Each row is a point on a tangle of strands that fork, close into loops and nearly touch. The rows are in no order.
Points whose rows are less than 20.5 apart are linked; no others are. Some points are linked to none.
Z72: -1 -2 10 23 6 -3 -21 -20 1 -15 -14 3 2 17 -1 32 10 10 13 -6
Z300: 3 -5 -9 7 -11 -6 -2 -10 16 -7 -8 -6 -10 14 -10 -2 -7 6 0 7
Z612: 8 -5 16 0 -1 13 2 -24 -12 6 12 -10 28 -10 0 9 -3 -1 10 -4
Z638: 6 -1 13 -7 0 15 3 -13 -15 17 16 -5 20 -19 0 0 -3 -4 12 -5
Z786: 1 0 7 7 6 6 -4 -9 -7 2 18 5 15 -6 1 4 -5 -6 8 4
Z833: 6 10 -1 17 -9 10 10 -5 25 -30 -3 -9 -21 -1 -3 5 -8 10 1 12
Z913: 3 4 -3 19 -9 -1 -7 -8 24 -22 -17 -15 -8 12 -16 7 -7 16 6 6
Z931: -2 -7 -16 -1 -6 -12 -7 -5 12 1 -9 3 -13 10 1 -8 -4 4 -10 5
Z462: 2 -3 4 5 -4 10 1 5 -5 5 17 12 -1 3 -6 3 -3 -9 2 1
Z436: 2 6 16 -6 0 -11 8 -6 -19 15 3 -5 31 -2 12 -8 6 -10 1 -5
Z799: -18 6 -5 -11 28 -12 -5 10 -4 -2 -3 9 6 -10 16 -2 -1 -3 -12 -1
Z969: -10 -15 -22 3 1 -15 -18 -14 21 -10 -11 0 -12 5 -3 0 6 16 -12 -5
Z195: 18 -6 9 -7 -7 29 10 7 -8 11 4 11 1 -10 -19 13 -10 -5 5 -4
Z834: -6 12 -16 -5 -11 -3 17 13 9 3 -6 -8 -15 -1 5 -24 -4 -6 -7 13
Z487: -7 9 4 -3 14 -5 -2 9 -12 8 12 4 11 -10 9 -9 -4 -8 7 6
Z543: -5 8 11 -6 7 -6 5 -3 -15 15 10 -5 22 -10 11 -9 1 -8 8 2
Z448: 4 5 -17 9 -6 -3 2 -5 27 -29 -14 2 -16 -2 0 -6 -7 8 -11 11
Z724: 13 8 26 -20 1 4 18 15 -37 13 10 -6 25 -16 7 -8 18 -11 4 -18
Z490: 6 7 22 -21 2 0 18 12 -31 18 13 -11 18 -16 9 -9 17 -9 10 -13
Z405: 5 1 5 -19 1 19 5 19 -22 21 16 -2 7 -26 -8 -12 0 -5 18 -4
Z455: -11 -13 -25 -1 0 -15 -14 -9 20 -6 -8 0 -12 3 2 -4 3 13 -18 -3
Z241: -3 1 2 5 12 -5 -8 -2 -6 0 9 14 6 -1 8 2 -3 -6 0 8
Z327: 11 -3 23 -1 -8 -1 8 -17 -21 8 6 -4 36 2 6 0 6 -9 -2 -10
Z534: -4 5 4 3 8 3 -3 6 -10 7 18 9 8 -7 3 -4 -4 -9 6 6
Z234: -2 2 -10 -1 -13 -3 10 4 8 7 -2 -2 -13 9 -2 -16 -4 -6 -7 9
Z573: -4 -10 -16 10 -3 -11 -20 -14 24 -18 -21 -4 -10 10 -11 4 0 18 0 -3
Z967: 6 4 19 -5 -4 -11 7 -4 -23 13 3 -1 34 1 11 -7 7 -12 -3 -10
Z716: 2 -3 3 2 -8 10 6 8 -3 8 13 11 -5 6 -8 -1 -1 -9 -1 1
Z864: 13 -1 7 -14 -3 27 5 13 -19 20 8 7 6 -25 -15 -4 -9 -6 16 -3
Z463: -6 10 9 -9 11 -14 5 1 -15 14 3 -5 22 -8 15 -11 1 -9 6 1
Z198: 3 14 -11 9 -9 6 13 -3 21 -19 -1 -4 -19 -6 2 -13 -10 -1 -6 16
Z353: 10 10 20 -11 6 -15 2 24 -36 2 2 -2 33 0 11 -11 5 -18 -1 -22
Z62: -7 -10 0 11 16 -10 -19 -24 6 -20 -16 12 3 8 2 23 18 11 -1 -6
Z823: -6 6 3 -4 5 6 1 23 -13 10 18 6 1 -8 1 -11 -1 -10 7 2
Z757: -8 8 -15 -10 -10 -7 13 20 4 6 -9 -6 -16 5 8 -23 -2 -7 -7 8
Z223: 8 -2 6 -8 -9 24 14 14 -8 13 9 11 -4 -7 -16 0 -2 -9 1 -3
Z916: -5 -10 0 15 5 -10 -22 -23 9 -12 -20 4 -8 16 -2 23 12 14 7 -8
Z92: -10 -2 -29 -5 -3 -13 -5 4 20 -3 -11 -1 -13 -2 5 -14 -4 6 -22 1
Z309: 3 0 -13 7 -9 -5 -1 -8 20 -12 -10 -6 -10 8 -8 -8 -10 6 -4 11
Z175: -4 -1 -7 -2 -4 -8 1 11 0 8 -1 11 -14 11 5 -10 -1 -7 -8 5
Z825: 18 -7 10 -7 -11 26 15 3 -2 11 0 5 -4 -1 -19 16 -7 -2 2 -2
Z42: 9 -5 20 -2 -6 6 6 -25 -16 8 8 -9 33 -3 3 4 2 -4 4 -7
Z890: 3 2 15 -5 -1 5 6 -14 -15 17 14 -6 25 -12 5 -4 2 -6 8 -4
Z901: -16 -5 -16 -11 6 -13 -5 13 4 6 -7 7 -18 4 14 -7 2 0 -20 -5
Z617: -5 -10 -5 3 16 -11 -13 -12 4 -10 -3 17 -1 4 9 11 8 4 -10 3
Z583: 3 3 -5 4 -14 5 13 -7 17 -3 0 -11 -11 6 -11 -8 -8 0 -2 9
Z386: 1 -1 11 24 8 2 -18 -19 -3 -18 -6 1 11 11 -1 30 6 5 14 -3
Z358: 4 3 -14 10 -7 -3 -1 -7 24 -24 -13 -4 -12 3 -7 -6 -10 9 -5 11
Z155: -8 -17 -11 7 5 -13 -21 -21 15 -11 -15 3 -11 11 -2 12 12 16 -3 -8
Z101: 11 11 22 -14 5 -12 11 25 -37 3 6 -7 30 -3 10 -11 10 -17 2 -21
Z625: -1 -7 -3 3 3 -8 -7 -1 0 1 3 16 -9 10 5 1 0 -4 -5 5
Z587: -1 1 -2 19 -8 -4 -15 -11 20 -14 -20 -15 -6 18 -16 13 -4 18 10 1
Z316: -23 -7 -17 -9 11 -16 -5 10 9 4 -3 4 -17 1 16 -2 6 2 -25 -11
Z261: -7 7 4 -14 11 0 6 30 -19 10 19 -8 3 -14 3 -16 -1 -8 16 1
Z938: -5 4 2 -13 7 5 8 39 -17 7 21 -4 -2 -11 -1 -15 0 -10 12 1
Z311: 5 -5 11 18 1 11 -12 -12 -3 -11 7 -1 8 10 -6 30 2 4 13 -3
Z26: 13 2 3 -5 -9 27 22 -8 14 3 -3 -18 -15 -9 -15 8 -10 10 2 9
Z651: 7 7 18 -11 6 -19 1 19 -32 6 -4 1 32 2 14 -9 5 -17 -4 -20
Z263: -7 10 10 -15 11 -9 9 14 -20 15 12 -12 15 -12 12 -14 3 -9 15 -2
Z672: -4 0 -11 -3 -10 -7 5 7 5 8 -4 4 -14 10 3 -14 -2 -6 -8 7
Z61: 12 10 25 -16 2 -2 16 20 -36 8 10 -6 29 -9 7 -10 15 -15 1 -20
Z375: 8 10 0 13 -8 19 13 -5 23 -23 4 -14 -20 -5 -6 6 -9 11 0 11
Z158: -13 0 -11 -11 6 -10 -2 22 -3 6 -6 9 -18 5 15 -10 1 -5 -12 -2
Z934: 3 9 -9 8 -11 7 14 -5 20 -12 0 -10 -14 -2 -6 -11 -11 1 -3 14
Z832: 9 9 1 7 -8 25 16 -6 21 -15 4 -18 -19 -9 -10 7 -9 12 0 11
Z3: 0 -9 -8 2 -3 -9 -7 -4 6 2 -3 10 -13 14 2 -1 0 0 -6 5
Z76: -11 6 -2 -6 22 -11 -6 5 -6 1 1 11 8 -9 15 -3 -3 -4 -6 6
Z53: 0 5 15 -5 2 -3 7 -10 -16 15 12 -6 27 -9 8 -7 3 -8 7 -2
Z604: 4 1 4 -6 -3 22 7 16 -11 13 17 11 2 -12 -12 -4 -2 -9 6 -2
Z105: -1 3 -25 3 -5 -8 -2 -2 26 -21 -15 2 -13 -5 0 -11 -6 7 -17 8
Z705: -9 -15 -6 7 12 -13 -18 -23 11 -15 -12 9 -5 9 3 18 18 14 -6 -8
Z376: -5 -9 -4 15 -1 -10 -24 -19 14 -10 -21 -3 -10 18 -7 18 6 17 9 -6
Z978: -2 17 -16 4 -9 4 16 4 17 -12 -2 -4 -18 -9 6 -20 -8 -4 -6 17
Z104: 6 9 -3 17 -8 6 5 -6 26 -30 -8 -10 -15 3 -7 3 -8 11 1 12
Z65: 1 2 -7 2 -15 1 13 -1 12 3 0 -6 -12 8 -7 -13 -6 -4 -4 9
Z680: -8 -12 -21 9 -1 -11 -21 -14 26 -19 -18 -3 -10 5 -9 1 2 19 -6 -5
Z475: -16 -11 -24 -5 2 -17 -11 -1 17 2 -5 2 -14 2 8 -4 4 9 -24 -6
Z521: -10 2 -10 -11 0 -8 5 27 -5 7 -4 5 -17 8 11 -15 1 -9 -7 2
Z109: -8 6 -10 -10 -8 -7 13 26 -2 8 -5 -3 -17 8 8 -20 1 -10 -5 5
Z218: 4 -2 3 -2 -13 14 15 6 1 10 9 5 -8 6 -13 -1 0 -8 -3 0
Z66: 4 -5 11 19 -4 8 -13 -10 0 -8 1 -3 2 17 -8 32 5 8 13 -6
Z866: 10 7 0 1 -7 29 20 -6 18 -7 3 -17 -19 -13 -11 4 -11 10 0 11
Z60: -19 0 -7 -8 24 -12 -7 10 1 -2 -1 14 -2 -6 17 2 4 -1 -20 -4
Z813: 8 -2 6 -9 -13 22 19 8 -2 13 5 6 -8 -1 -16 0 -1 -7 -2 -1
Z252: -5 -8 -9 14 -2 -10 -24 -17 20 -13 -24 -6 -10 14 -11 12 2 20 7 -6
Z538: -4 16 -17 -1 -10 0 15 7 14 -4 -5 -7 -16 -6 5 -23 -6 -5 -7 16
Z293: -21 -11 -19 -4 8 -18 -9 0 13 2 -1 3 -15 2 13 -1 8 8 -27 -9
Z853: -4 5 2 -7 1 9 8 33 -14 9 17 5 -4 -7 -4 -14 2 -11 6 1
Z349: -6 2 -1 0 18 -9 -8 1 -5 0 4 15 5 -4 12 -1 -2 -4 -4 8
Z623: 11 -1 22 -1 -7 -7 4 -8 -24 8 3 1 38 5 9 -4 6 -11 -6 -12
Z654: -2 9 17 -19 5 -6 14 12 -25 19 14 -14 16 -14 11 -12 11 -9 14 -8
Z390: 11 0 7 -19 -1 23 4 15 -22 24 10 2 7 -28 -10 -9 -4 -5 19 -3
Z469: -6 -7 3 16 13 -9 -21 -25 6 -18 -20 9 0 12 1 27 16 12 5 -9
Z957: 3 -2 12 21 6 6 -15 -17 -4 -17 1 -1 13 8 -3 28 3 4 15 -1
Z59: 0 -5 0 7 5 -3 -7 -2 -2 -1 8 16 -3 8 4 4 -1 -5 -1 6
Z564: 4 6 -4 18 -7 2 -1 -6 25 -28 -15 -12 -11 7 -13 5 -8 14 3 10
Z784: 2 -6 -3 14 -9 -6 -12 -13 14 -9 -13 -9 -8 20 -13 13 -2 12 9 0
Z164: -8 8 7 -16 14 -7 7 22 -19 12 16 -12 9 -14 10 -16 0 -9 17 0
Z31: -12 -5 -9 -5 17 -12 -9 4 1 1 -1 16 -8 0 15 2 5 1 -18 -1
Z937: 1 -1 11 24 -7 2 -17 -12 3 -6 -8 -7 -2 22 -9 34 8 13 14 -7
Z24: -2 -2 9 25 -1 -5 -22 -18 5 -9 -17 -2 -4 21 -4 31 9 14 14 -8
Z905: -1 1 4 7 10 -2 -7 -8 -6 -2 12 10 12 -3 5 4 -4 -6 5 8
Z743: -5 2 -29 -1 -4 -9 -5 1 25 -14 -13 1 -12 -5 1 -12 -6 8 -21 4
Z858: 0 2 4 -10 1 18 4 18 -16 16 19 4 6 -19 -8 -9 -1 -8 11 -3
Z305: 17 -5 9 -10 -13 26 22 -1 3 12 -5 -3 -9 -1 -19 12 -5 1 0 2
Z746: -5 -16 -11 4 4 -13 -17 -17 12 -8 -11 6 -11 12 0 9 8 12 -4 -2
Z551: 7 -4 13 -1 1 16 0 -16 -11 9 16 -5 22 -14 -2 7 -6 -2 12 -3
Z562: -4 -14 -7 3 7 -11 -14 -13 6 -6 -5 14 -9 10 5 9 7 6 -7 1
Z244: -6 -7 -7 -2 9 -11 -10 1 1 2 -1 16 -9 6 11 1 3 0 -12 3
Z869: -10 11 4 -9 18 -12 1 9 -12 10 4 -2 15 -11 15 -11 -3 -7 6 5
Z281: 17 -2 8 -10 -11 27 25 -6 8 11 -8 -12 -13 -6 -17 10 -9 6 1 8
Z177: 15 -3 7 -9 -3 28 6 9 -14 16 7 10 5 -19 -17 4 -11 -6 10 -3
Z299: 6 7 19 -9 1 -17 6 8 -28 10 -1 1 33 3 14 -8 7 -14 -5 -14
Z40: -7 -5 -22 -6 -4 -13 -6 1 13 2 -10 2 -14 5 5 -11 -3 4 -16 3
Z875: 3 -3 6 7 2 12 -3 -3 -6 3 20 9 7 -3 -5 8 -5 -7 6 1
Z885: 27 -9 12 0 -8 29 3 3 -7 6 -4 2 4 -2 -17 33 -8 6 9 -1
Z512: 3 -7 -5 10 -10 -6 -8 -12 16 -8 -9 -7 -10 18 -11 6 -5 8 5 3

A fork is a point with three links, a tip a point with one. Leave the first point through the second and follow the links. Name the first fork or tip that comes.
Z573; Z252: Z617
Z300; Z309: Z625
Z405; Z858: Z241
Z261; Z164: Z967
Z109; Z757: Z175
Z534; Z487: Z53
Z61; Z724: Z823

How many points has the smallest loop of links through each point below? Write none if it is on no loop.
Z551: 10
Z31: 9
Z72: 7
